The views of a scene show one set of named points, each view turned or mirrored, shifted and resized as a whole, with a little noise and some points left out.

Scene 1
View 1
J421: [ -2   7  -5   6  16  -9 -10   3   8 -10  -5   0  16  -7   4  15   7   8
  13   6   8  -6   1   3   9   5   8  -7  -2   2   2 -11  -4   1  12  10
   4   0  -3   3  10  -5   7  16  22  -9   1   5]
J95: [  4  -2 -20   9  26 -10  -5  -5   8  -1  -2 -10  30   4 -12  26  12  15
  24   9  -6  -6  -3  -8  14   4 -13  -1   3  11  -5 -10   3   0  31  15
  -4  -8  15  -2  14   2 -12  12   6 -18  -7   0]
J124: [ -3   7  -5   4  18 -10 -11   4   7 -13  -5   2  14  -9   6  12  10   9
  14   9   9  -8  -2   6   8   4   8  -8   1   2   2 -12  -2   4  12  13
   6   0  -1   2   9  -7   8  16  23 -10  -1   8]
J857: [ -3   0   5  10  26  -7  -7   0   8  -9  -4  -5  18  -2   4  26  -2   8
  13  10   0  -8  -9   1  11  15   1 -11  -3   7  -3  -9  -8   0  19  19
  -8  -3   2   0   8  -5  -1  11  10  -7  -2   0]
J256: [-18  -5   3  14   5  -1  -3   7  13 -16 -23 -11   6  -6   9  26 -15  -2
   8   0  15   2  12   8  16  18  15 -12 -12  -4   8  -3 -14  -8   5   7
   4   2 -16  17  14  -4  12   7  25  14   2  -2]
J944: [ 10   8  -5   8  41 -13 -12  -5   5  -5  12   2  29   3  -4  24  17  20
  20  19 -11 -16 -22  -8   8   6 -11  -3   9  18 -11 -17   1   8  33  27
 -14  -8  19 -14   3  -4 -11  16   1 -28  -8   4]
J680: [  3   1 -23   7  21 -10  -6  -3   8   1  -4  -7  30   0 -12  23  15  14
  22  10  -3  -6   1  -6  13  -1 -11   1   4   7  -4 -13   3   1  27  14
   0  -9  12  -2  13   3  -8  13  14 -20  -7   0]
J3: [-12   2   6  10   8  -4  -5   7   9 -16 -16  -5   6  -7  11  19  -8   1
   8   1  15  -2   4   9  11  16  14 -13  -7  -3   6  -6 -12  -5   4   9
   1   3 -13  14  12  -7  12  14  23   7   3   1]
J613: [  9   8 -18   4  31 -15 -12  -3   6  -3   8   0  31  -1  -9  19  23  19
  23  15  -6 -13 -12  -6   9   1 -10   0   8  14  -8 -15   8   5  30  19
  -3  -9  19  -9   9  -2  -9  18  10 -29  -8   5]
J362: [  6  31  21   2  35 -14 -23  11  -2 -23  20  28   3 -13  26  -1  23  15
   3  19  13 -18 -34  14  -7   8  24 -21   7   7  -5 -24  -4  19   4  24
  -3   6  -3 -16  -7 -24  23  26  26 -24   7  22]
J16: [  1   5   0   7  29 -11 -10   1   6  -8   1  -1  20  -2   2  22   8  11
  15  12  -1 -10 -14  -1   9  10   1  -7   0   9  -4 -13  -4   3  20  20
  -8  -4   5  -4   6  -6  -1  15  12 -16  -4   4]
J943: [  4   7 -41  -1   1 -12  -7   4   7  -5  -9  -4  24  -9 -13   5  28  16
  21   3  12  -4  16   1  11 -15   0   4   6  -1   4 -14  10  -1  17   2
  22  -6   5   6  21   2   4  18  36 -20  -2   6]
View 2
J857: [ 14  18  -7   5   1 -11  18  26   7 -16  -9 -28  15  21   1  -7   5  -6
 -10  12 -11 -18  -2   2   5  -7  24  -4 -16  -5   6 -22  22 -18  -3  -3
   0 -18  -9   6   1  10  15  -4   9  14   7 -27]
J3: [ 13   9  20 -17   2 -12 -13  32 -20  -5  -9 -10  31  28  -2   8   6   8
 -27  12 -15  -1  23 -12  14 -14  33 -32  10  10   8 -21  30 -12  13  -1
  -4  16 -24  31 -24  17  24 -22   9  25 -13 -14]
J613: [  7   4 -24  34   9 -34  47  17  16  15  -5 -38  32   3  25 -39  10 -26
  17  22   6 -24  -4  11  -5  20  -5   8 -41   7   9 -19 -20 -22 -13  -4
  -9 -41   6 -37  36  21 -19  14  13  -5  10 -59]
J680: [ 19   2 -20  27  -2 -25  35  17   1   5 -10 -40  40  -1  15 -31  10 -25
   2  31  18 -22   0  -9  -1  27   3  -6 -23   9  -1 -39 -10 -18  -2  11
  -5 -30   3 -17  34  19  -9   4  15  -3  -1 -38]
J944: [  6  23 -28  31   3 -23  56  21  32   1  -3 -44  12  14  21 -27   8 -29
  16   7  -1 -35 -17  25  -9   7   3  27 -50 -12   5  -7  -9 -28 -23  -9
  -6 -48   0 -27  38   5  -8  16   8  -1  23 -51]
J421: [  8   0   4  -1   5 -26   9  26 -12  12  -8 -18  36  17  11 -11   9  -4
  -7  16  -7  -7  19  -5   8  -3  14 -18 -10  14  12 -14  10 -14   3  -5
  -6  -4 -14   3  -6  23   3 -10  10  15  -7 -35]
J362: [-31   2  12 -31  27 -36  17  46   8  41   2   1  20  41  34   0  -2  10
  18 -20 -57  -2  28  48   3 -47  -4  23 -31   0  42  73  -9 -29 -27 -61
 -17  -2 -13 -26 -33  18 -12   1  17  24  15 -76]
J124: [ 11   3   4  -4   6 -17   6  26 -13   7 -10 -20  38  20  11  -9   7   1
 -11  19  -9  -9  18  -5   8  -2  19 -22  -5  10  11 -17  12 -15   4  -6
  -6  -1 -14   6  -9  24   5 -10  11  18  -7 -33]
J16: [  8  11 -14   6   4 -22  28  25  10   1  -6 -31  22  18  14 -14   5 -12
   1   9  -8 -19   1  12   3  -4  11   3 -27   0   9 -10   5 -20  -9 -11
  -5 -20  -5  -9  10  15   2   1   7   6   9 -43]
J943: [  5 -30   2  13   7 -47  13  11 -35  41 -12 -19  72 -11  25 -45  20 -16
  -1  48  23   0  36 -24  10  37  -7 -34  -3  41   8 -37 -28 -13  17   6
 -13  -4   5 -18  19  40 -24  -7  27   1 -29 -48]
J256: [ 17  11  21 -16  -1  -6 -20  29 -27 -18 -12 -14  31  27  -8  13   7  12
 -35  18 -12  -1  25 -26  19  -6  43 -42  20  12   1 -41  41  -5  21   8
   1  17 -24  44 -27  20  31 -26   7  30 -17   1]
View 3
J421: [ -8  -5  16 -18 -12 -14  -8 -14 -18 -20  -3   7  -6   9 -23  12  10   4
  -7   0   4   7   0 -10   4   0 -21   7   6  19  17   5 -10   0   2  16
  23  -8 -25 -14 -12   9   6   6   7  -9  -3  -1]
J124: [ -6  -5  14 -21 -14 -15  -8 -13 -21 -24  -2   6  -8  10 -24  12  14   4
  -8  -1   4   8   2 -13   7   1 -23   7   5  19  17   7 -10  -2   0  15
  20 -12 -26 -13 -19  12   5   6   4  -9  -5  -1]
J362: [  3  13   6 -36 -42 -16   2 -18 -32 -30   6   3 -17   3 -20  19  59  13
  -8 -21 -11  10  20 -19  31   1 -49  -1 -37   7  20   8   2   4  -6   8
  21 -23 -11  -1 -39  15  -5   7 -10  -3 -29   1]
J613: [  7   5  -3  -7 -21 -20 -15 -28 -17 -28  -2  -2 -14   2 -16  13  18   0
  -6 -14  12  15  -9   6 -14 -13  -6  -1   4  24   4 -12  11 -24   9  11
  22  -5 -24 -18 -27   0  -9 -12   3 -31   2   4]
J95: [  5  -1   7  -1 -11 -20 -18 -21 -12 -18  -5   2  -8   3 -20   9   5   0
  -3  -9  18  10 -12   7 -16  -9   1   4  16  23   5  -8   3 -21  10  14
  22   5 -24 -19 -12  -4  -1  -8   9 -27  12   4]
J680: [  1  -2   4  -5  -9 -19 -16 -23 -16 -22  -6   1  -9   6 -18  12   3  -1
  -7  -5  15  13 -13   3 -16 -10  -4   4  17  27   5  -9   2 -18   8  13
  22  -4 -27 -19 -14   0  -2  -9  10 -28  10   1]
J944: [ 17  14   0  -1 -28 -25 -14 -29 -13 -22  -5  -1 -15  -4 -19  10  33   5
   1 -25  15  11  -4  12 -10 -12  -9  -2  -7  17   4 -13  17 -25  14  11
  18   5 -14 -10 -22 -10 -12 -10   2 -30   5   7]
J16: [  5   3  11 -11 -20 -20 -10 -17 -16 -19  -3   5  -9   4 -22  11  24   5
  -6 -12   9   5   0  -2   0  -4 -17   3  -3  17  11  -2   2 -10   6  18
  19   0 -18  -9 -14  -2  -1   0   4 -16   2   4]
J943: [-18 -14   2 -23  -3 -12 -14 -22 -29 -36  -2  -1  -8  16 -12  23 -15  -9
 -17   9   3  18 -15 -13 -10  -9  -9  10  33  33   9   1 -11  -9   0  11
  29 -23 -46 -27 -32  23   4  -7  10 -23  -2  -2]
View 4
J857: [-17   8  -5  -2  -9 -15   0   7  -9 -21 -10  20  10  -1   7  18   9  16
  -6  -7  -4   4   2  -8   8  -6  -2  10   7   4  22 -18 -17  14  -9  14
   0  -6   1  -3  -7  -7  10   7   4  12  -4  14]
J95: [ -2   3   5  -2  -7 -12  10  19   5   3 -12  17   4   7   3  20  21  11
  -6 -12 -13  12   1   3   4  -4   5  12  14   1  16 -27 -17  11  -5  13
   3 -15   0  -3  -5  -1   5  -2  -7  14   0   7]
J3: [-31  -2 -20 -10  -5  -8   7  13 -18 -35   6  11  -1   7   7  32   5  25
  -3   7   6   3   4  -7 -10 -12  -6  14   7 -15  18  -5 -20  19 -16   6
   7   4   1  -9  -7  -6  22  10   7   8  -2   1]
J680: [  2   1   8   1  -5 -11  11  18  11   4 -11  16   6   8   0  20  21   8
  -8 -15 -16  14  -1   4   9  -5   7   6  10   5  16 -30 -16  11  -6  14
   1 -19   2   1  -2   2   1  -6  -9  13   4   5]
J362: [-29  11 -24   8  -4  -2 -20 -20  -8 -48   3   8  10  -9   1  26 -25  26
 -10 -13  -1  -4   3 -10  26 -21 -16 -26 -27  22  45 -20  -4  23 -37  17
  -4 -20  20  11  13  33  13   2  16  -5  18  14]
J16: [-12   7  -3   2  -8 -12  -1   6  -1 -16  -9  16  10   0   3  18   9  16
  -7 -13  -9   7   2  -2  11  -9   1   2   3  10  25 -24 -11  14 -12  14
   0 -14   5   2  -1   4   8   3   2   9   0  14]
J943: [  3 -12  -9  -5   1   1  22  25  18   6   7   5 -10  19  -3  39  13  17
  -6 -11 -13  22  -4  10   0 -14   3   2   8 -14   8 -23 -18  14 -16   9
   8 -26  15  -2  12  20   7 -12 -15   6  18 -20]
J256: [-32  -2 -22 -13  -6 -10  12  21 -21 -34   7  13  -2  11   9  34  11  26
  -2  12   7   4   2  -6 -16  -8  -6  21  15 -22  12  -1 -25  18 -12   3
  10  12  -3 -15 -13 -16  23  14   4  11  -5   0]

In a view up to two points have been moved. Name them for each view, in the order of its rows, or write -.
view 1 | -
view 2 | J124
view 3 | -
view 4 | J95

Scene 2
View 1
J994: [-11 -25  -4 -14   8  -5   3  -3  18  -7  10 -17 -38  11   9  -2  20  25
 -25 -20  10  -3  -7 -20   7  12 -10 -28 -13   0  -7 -31   1  -6  10  36
 -29   1 -13 -13   6  19  14  18   8  24  -1 -18]
J252: [  1   3   7   0  -6   1  -2  27 -15   2   3 -15  -8  23  22   0  17  27
  20 -12  16 -15   9   2  20  24 -12 -14  -9  -3   2 -16  -6  -8  12  21
   8  -7  -3   4 -10  -7  13 -18  -3  -5   4  -6]
J428: [ -6  -4   4  -8   1  -5   3  15  -6  -5   5 -24 -23  16  21  -3  11  25
  -8 -13  18 -17  -2  -5  18  22  -6 -18 -12   3  -3 -13  -1   1   8  31
  -2   3 -10  -3  -6  -5  17  -1   4  11   7 -14]
J190: [ -6 -18  -2  -8   6  -4  -1   3  10  -2  10 -21 -35  16   9  -6  11  25
 -21 -18   9  -8  -9 -20   8  13 -11 -23 -17   0  -8 -25  -1   0   5  29
 -19   7 -13  -9   5  15  17  12   6  19   3 -16]
J123: [ -6  36   8  -1  -9  -5   3  50 -35  -3  18 -36 -34  37  22 -49 -34  25
 -10  -6  56 -56 -21   2  18  42  -5  -7 -30  29   2  35  -7  51 -18  -1
  32  19  -6  -4   3 -20  47  11   2  15  21  -7]
J391: [  2 -14   1   1  -2   3  -9  18  -3  11  16 -12 -24  26   5 -10   1  26
   3 -22   1  -2  -5 -21   8  17 -24 -19 -21 -10  -1 -23  -6  -2   8  15
   1   4  -7  -9  10  20  21  -4  -1   4  -2  -9]
J93: [ -7 -34  -2 -10   5   1  -3  -8  22   0   4 -12 -25   9   8  14  29  28
 -12 -25  -6  12   2 -23   5   5 -15 -31 -10 -14  -6 -44   1 -27  18  43
 -30  -3 -12  -9   0  29   3   4   6  15  -3 -17]
J194: [ -5  17   7  -2  -9  -2  -1  34 -23  -3  11 -28 -24  29  23 -25  -9  26
   2  -8  37 -34  -8   3  20  34  -9  -9 -18  12   0   8  -5  23  -6  10
  20  10  -2   0   0 -11  30   3  -1   7  15  -7]
J810: [ -7  42  14  -1 -12  -5   5  49 -44  -6   4 -35 -16  31  38 -32 -12  25
   5   1  52 -56 -10  17  27  44   1  -3 -21  26   1  27  -6  38  -8   6
  36   8  -2   8  -9 -39  32  -8  -2   7  26  -3]
J966: [  7  25   9   9 -13   6  -6  55 -40  13  20 -24 -13  42  17 -34 -26  26
  21 -12  28 -33  -5   3  14  36 -19  -5 -24   9   5  15 -13  30  -8  -8
  35  13   2   3  -1 -11  31 -14  -7  -6  14  -2]
J422: [  6  30  14  11 -13   4  -8  59 -45  10  13 -23   0  37  28 -22 -14  26
  35  -9  23 -32   1   9  24  41 -19  -1 -16   1   6  14 -14  17  -1  -2
  40   4   1   9  -9 -20  28 -29 -10 -17  15   1]
J396: [ -7 -14   1  -8   1  -4   1   7   5  -3   9 -18 -28  15  14  -5  12  27
 -14 -18  10 -10  -3 -14   9  13  -9 -24 -14   0  -3 -23  -2  -4   6  31
 -12   2 -10  -6  -1  11  15   5   7  16   1 -17]
View 2
J391: [ -3  11  -2  -4   2  -4   2  -8  -7  -1   1  -9  10  -3  -4  -5   9  21
  -7   8 -20   1 -11  -2  -3   9 -17 -10 -19  11  -1  19   2  14   9  -5
  16  18  26  12  -1   0  11   2 -11  -4   0  -3]
J396: [ -1   6  -2  -5  -4  -8   1  -8  -8  -1   0 -16   7  -5  -1   2   6  22
  -4   9 -24 -10  -5  -6  -8  12 -17  -8  -6   4 -17  21   6  12   6  -4
  12  12  28   7  -6   2  12 -14  -3   7   1   7]
J966: [ 12  -2  11 -10   0 -11  10 -22  16  -8  18  -5  14  17 -13 -10   3  40
 -30  11   7   8 -33   0  -1  12 -16 -13 -25  17   7   9  -3   8  -7  10
   4 -14  17  29 -12  13  23   1  -6 -16  10  -1]
J428: [  4   1   1  -5  -2  -9   3 -14   0  -6   4 -12  10   1  -8  -1   4  24
 -11  13 -16  -7  -9  -7  -7  11 -16  -8  -5   3 -16  17   4   7   1   1
  10   0  24  11  -9   4  14 -17   0   3   4   8]
J252: [  3  -6   4  -7   6  -6  -2 -16   7  -8  10 -16  11  14 -11  -2   7  29
 -18  19 -13   0 -12  -5  -4   9 -27 -10 -13  -5  -8  14   1   2   0   1
  12  -2  23  10  -8   7  20   0  -3   1   3  -7]
J994: [ -5  10  -6  -2  -6  -8   0  -5 -14   0  -7 -15   5 -15   3   4   7  15
   4   8 -31 -14   1  -7  -7  11 -13  -5  -1   3 -22  24   9  15  11  -5
  14  20  32   1  -2  -4   5 -20  -1  10  -1  13]
J194: [  9   1   7  -7  -4 -12   7 -16   6  -7   9  -8  11   3  -8  -6   3  33
 -16   9  -4  -1 -24  -2  -4  13 -13 -11 -13  14  -3  15   1   9  -2   4
   7  -7  23  18 -10   6  17 -12  -1  -7   8   9]
J93: [ -9  10 -11  -1   1  -3  -8  -1 -17   2  -6 -21   5  -9   1   5  12  12
   3  13 -38 -11   9  -8  -5  10 -24  -7  -3  -6 -19  24   9  11  15 -10
  20  28  32  -5   2  -5   5  -7  -6  14  -2  -1]
J810: [ 21  -9  19  -9  -7 -20  16 -28  23 -13  21  -3  12  13 -13  -7  -5  46
 -31   9  20  -2 -42  -4  -4  15 -11  -9 -11  15  -3   9  -4   5 -13  18
  -7 -34  15  30 -19  18  26 -22   1 -17  11  17]
J190: [ -3   9  -2  -3  -8  -7   3  -6  -8  -2  -3 -13   6 -12   1  -1   6  19
  -2   8 -26 -10  -6  -5  -6  13 -11  -8  -6   6 -17  22   7  13   8  -3
  13  14  30   5  -4  -1   7 -18  -3   4   0  10]
J422: [ 13  -5  13 -11   6 -10  10 -27  22 -10  20  -5  14  23 -17 -11   0  43
 -33  13  10   9 -33   1  -2  12 -21 -13 -27  12  12  10  -7   4  -7  10
   3 -16  18  30 -13  15  24   7  -6 -18   9  -7]
View 3
J396: [ -3  -4   4 -20  -5  -1   6   6   2  -4  15  15   1   6 -11   5   3  -2
 -25  -8  29 -18   6  -4   0   9  -4  -6  -5  16  -8  12   6   2  -7   0
  10  -8  11 -21  -2   2   5  -3  -3  13   8  -8]
J93: [ -8  -1   7 -23  -4  -4   7  -6  18 -10  25   6   6   6 -13  11  -2 -11
 -25 -11  47 -14  15   2   5  22   0  -2  -8  14 -17   5  13  -2 -13   2
   3 -17  -1 -19   4   9   5  -5  -5   9  21  -6]
J428: [  3  -3   1 -14 -11  -3   7  10   0   1   9  15   0   6  -9   2   6  -2
 -23  -8  17 -19   1 -11   1   1  -5 -10   1  14  -8  11   3   1  -8   0
   9  -8  16 -19  -5  -1   6  -1  -3  16  -2  -7]
J994: [ -8  -3  10 -20  -5   4  10   1   2 -14  17  12   6   3  -9   6   2  -6
 -23  -7  35 -16   7  -2   0  13   0  -2  -9  23 -10  14   8  -2  -7   2
  13  -9   6 -22  -1   4   6  -6   1  10  20 -12]
J123: [ 12 -14  -2 -25  -7   2   2  36 -35   6 -15  34 -12  13  -5  -8  19  21
 -13   1  -9 -21 -17 -24  -3 -19 -18 -11   3  19  13  33 -13  17   0  -1
  22  16  32 -22 -18 -23   9   3   0  23 -27   7]
J966: [ 15 -13 -12 -30  -5 -10  -5  30 -20  14 -11  27 -11  19 -12   0  15  13
 -14   0   2 -16  -2 -22   0 -11 -24  -9   8   2  10  20  -7  20 -12   0
   6  13  25 -13 -14 -20  10  10  -8  22 -36  19]
J194: [  9  -8  -3 -21  -8  -4   3  23 -14   7  -4  23  -8  14  -8  -3  13   7
 -19  -4   4 -16  -7 -17  -3 -10 -15 -11   5  11   2  20  -7  10  -6  -2
  12   5  25 -18 -11 -13   8   3  -5  21 -20   3]
J422: [ 17 -12 -16 -23  -9 -16  -7  27  -9  24  -9  23 -11  23 -14   0  16   9
 -17   0   1 -16  -1 -22   0 -11 -24 -14  12  -6   4  13  -7  15 -17  -2
  -1   5  26 -10 -12 -19   8  15 -12  27 -41  19]
J190: [ -5  -6   9 -22  -6   2   9   8  -2 -11  15  17   2   4  -7   5   3  -3
 -22  -7  31 -16   6  -6   0  11  -3  -3  -6  21  -7  14   6   2  -7   3
  12  -5   9 -20  -4   1   8  -3   1  11  13  -8]
J810: [ 19 -11  -9 -15 -14  -9   2  34 -23  20 -13  27 -12  13  -5  -9  20  11
 -20  -1 -15 -23 -18 -26  -3 -21 -16 -17  10   9   7  24 -13   9  -3  -5
  15   6  35 -20 -14 -22   6   4  -6  27 -35   0]
J252: [ 12  -2 -10 -12 -16 -13   2   9   4  19   7  12  -5  13 -12   1  11  -5
 -27  -5  12 -16   1 -15   2  -3  -7 -16   9   0 -12   6  -1  -1 -15  -3
  -1 -12  20 -15  -2  -3   3   4  -9  23 -21   0]
View 4
J123: [ -4   6 -22  15  13  -5  26  -2  19  -9  10  -9   1  -7 -18 -13  -9  11
  12  -2  19  -2  11  23 -31  -4  -5 -17  -5  -7   7   8 -11 -28  19 -16
 -14   5 -19  12  16  16  26 -16 -17 -21 -18  19]
J252: [ -1  -5  -1   7  13   3  -6  -3   6 -13   0  -8  -3   8  -7   0  -5  11
   4  -6  -4   4  -1   7  -6  12  13   4  -3  -9  25  -8  -4  -6   6 -12
  -8  -7  11  11   5   5  -1   0  -5   0 -17  10]
J810: [ -8   8 -18  17  22  -4  14  -2  16 -15  10  -6   2  -5 -18 -12  -8  16
   9 -11  19   1   2  20 -31   2   2  -4  -9  -4  12   6 -11 -27  19 -12
 -13   8   3  17  17  19  22 -10  -8 -18 -25  22]
J391: [  2 -15   1   2   1   1   1  -3   9  -7  -3 -12  -4   9  -1   2  -6   3
   5   4 -13   3   7   6   3   5   9 -12   4 -13  19 -10  -3  -2   4 -12
 -13 -14  -8   5   3  -2  -3  -6 -14   2  -9   0]
J194: [ -2  -1 -12  10  13  -2  10   0  14 -12   5  -9  -1  -2 -13  -8  -7  11
   8  -2   9   1   6  15 -18   4   4  -9  -3  -9  13   0  -6 -16  12 -12
 -13  -1  -4  11  11  12  13 -10 -12 -11 -17  15]
J428: [  8  -8   4   3   5  -2   1  -3   5 -11  -3 -11   2   3  -5  -5  -8   3
   9   0   1   1   9  13  -7   9   9   3  -4 -14  15  -1  -3  -4   3 -13
 -11  -9   6   2   5  11   1   0 -11  -3 -13   8]
J396: [ 12 -14   6   1   2   1   0  -3   3  -7  -8 -14   2   4   0  -3  -8   0
  10   3  -3   0   9  12   0   9  11   0  -1 -15  16  -4  -1   3   0 -13
 -10 -14   1  -5   2   8  -3   1 -11  -1  -6   3]
J966: [-12   4 -20  14  13   0  12   0  21 -12   9  -4  -6   2 -13  -2  -4  18
   3  -5   5   3   0  13 -21   1   2 -17  -1  -4  18  -3  -9 -20  20 -13
 -14   3 -10  24  15   4  16 -17 -11 -12 -20  16]
J190: [ 14 -16   6   0   1  -1   3  -3   3  -9  -9 -14   4   4   0  -4 -10  -3
  11   7  -3   0  13  14   0   6   9  -1  -2 -18  12  -2  -1   3  -1 -12
 -12 -17  -3  -7   2   7  -2   1 -13   0  -3   1]
J93: [ 15 -23  16  -5  -2   3 -10  -4  -2  -7 -12 -13   1  12   7   0  -7  -6
   7   9 -14   2   9   7  13  13  19   3   1 -18  18 -11   0  13  -8 -12
  -9 -23   4 -10  -4   2 -12   6 -12  10  -1  -4]

In a view up to two points have been moved. Name them for each view, in the order of its rows, or write -.
view 1 | -
view 2 | J966, J194
view 3 | J252
view 4 | -
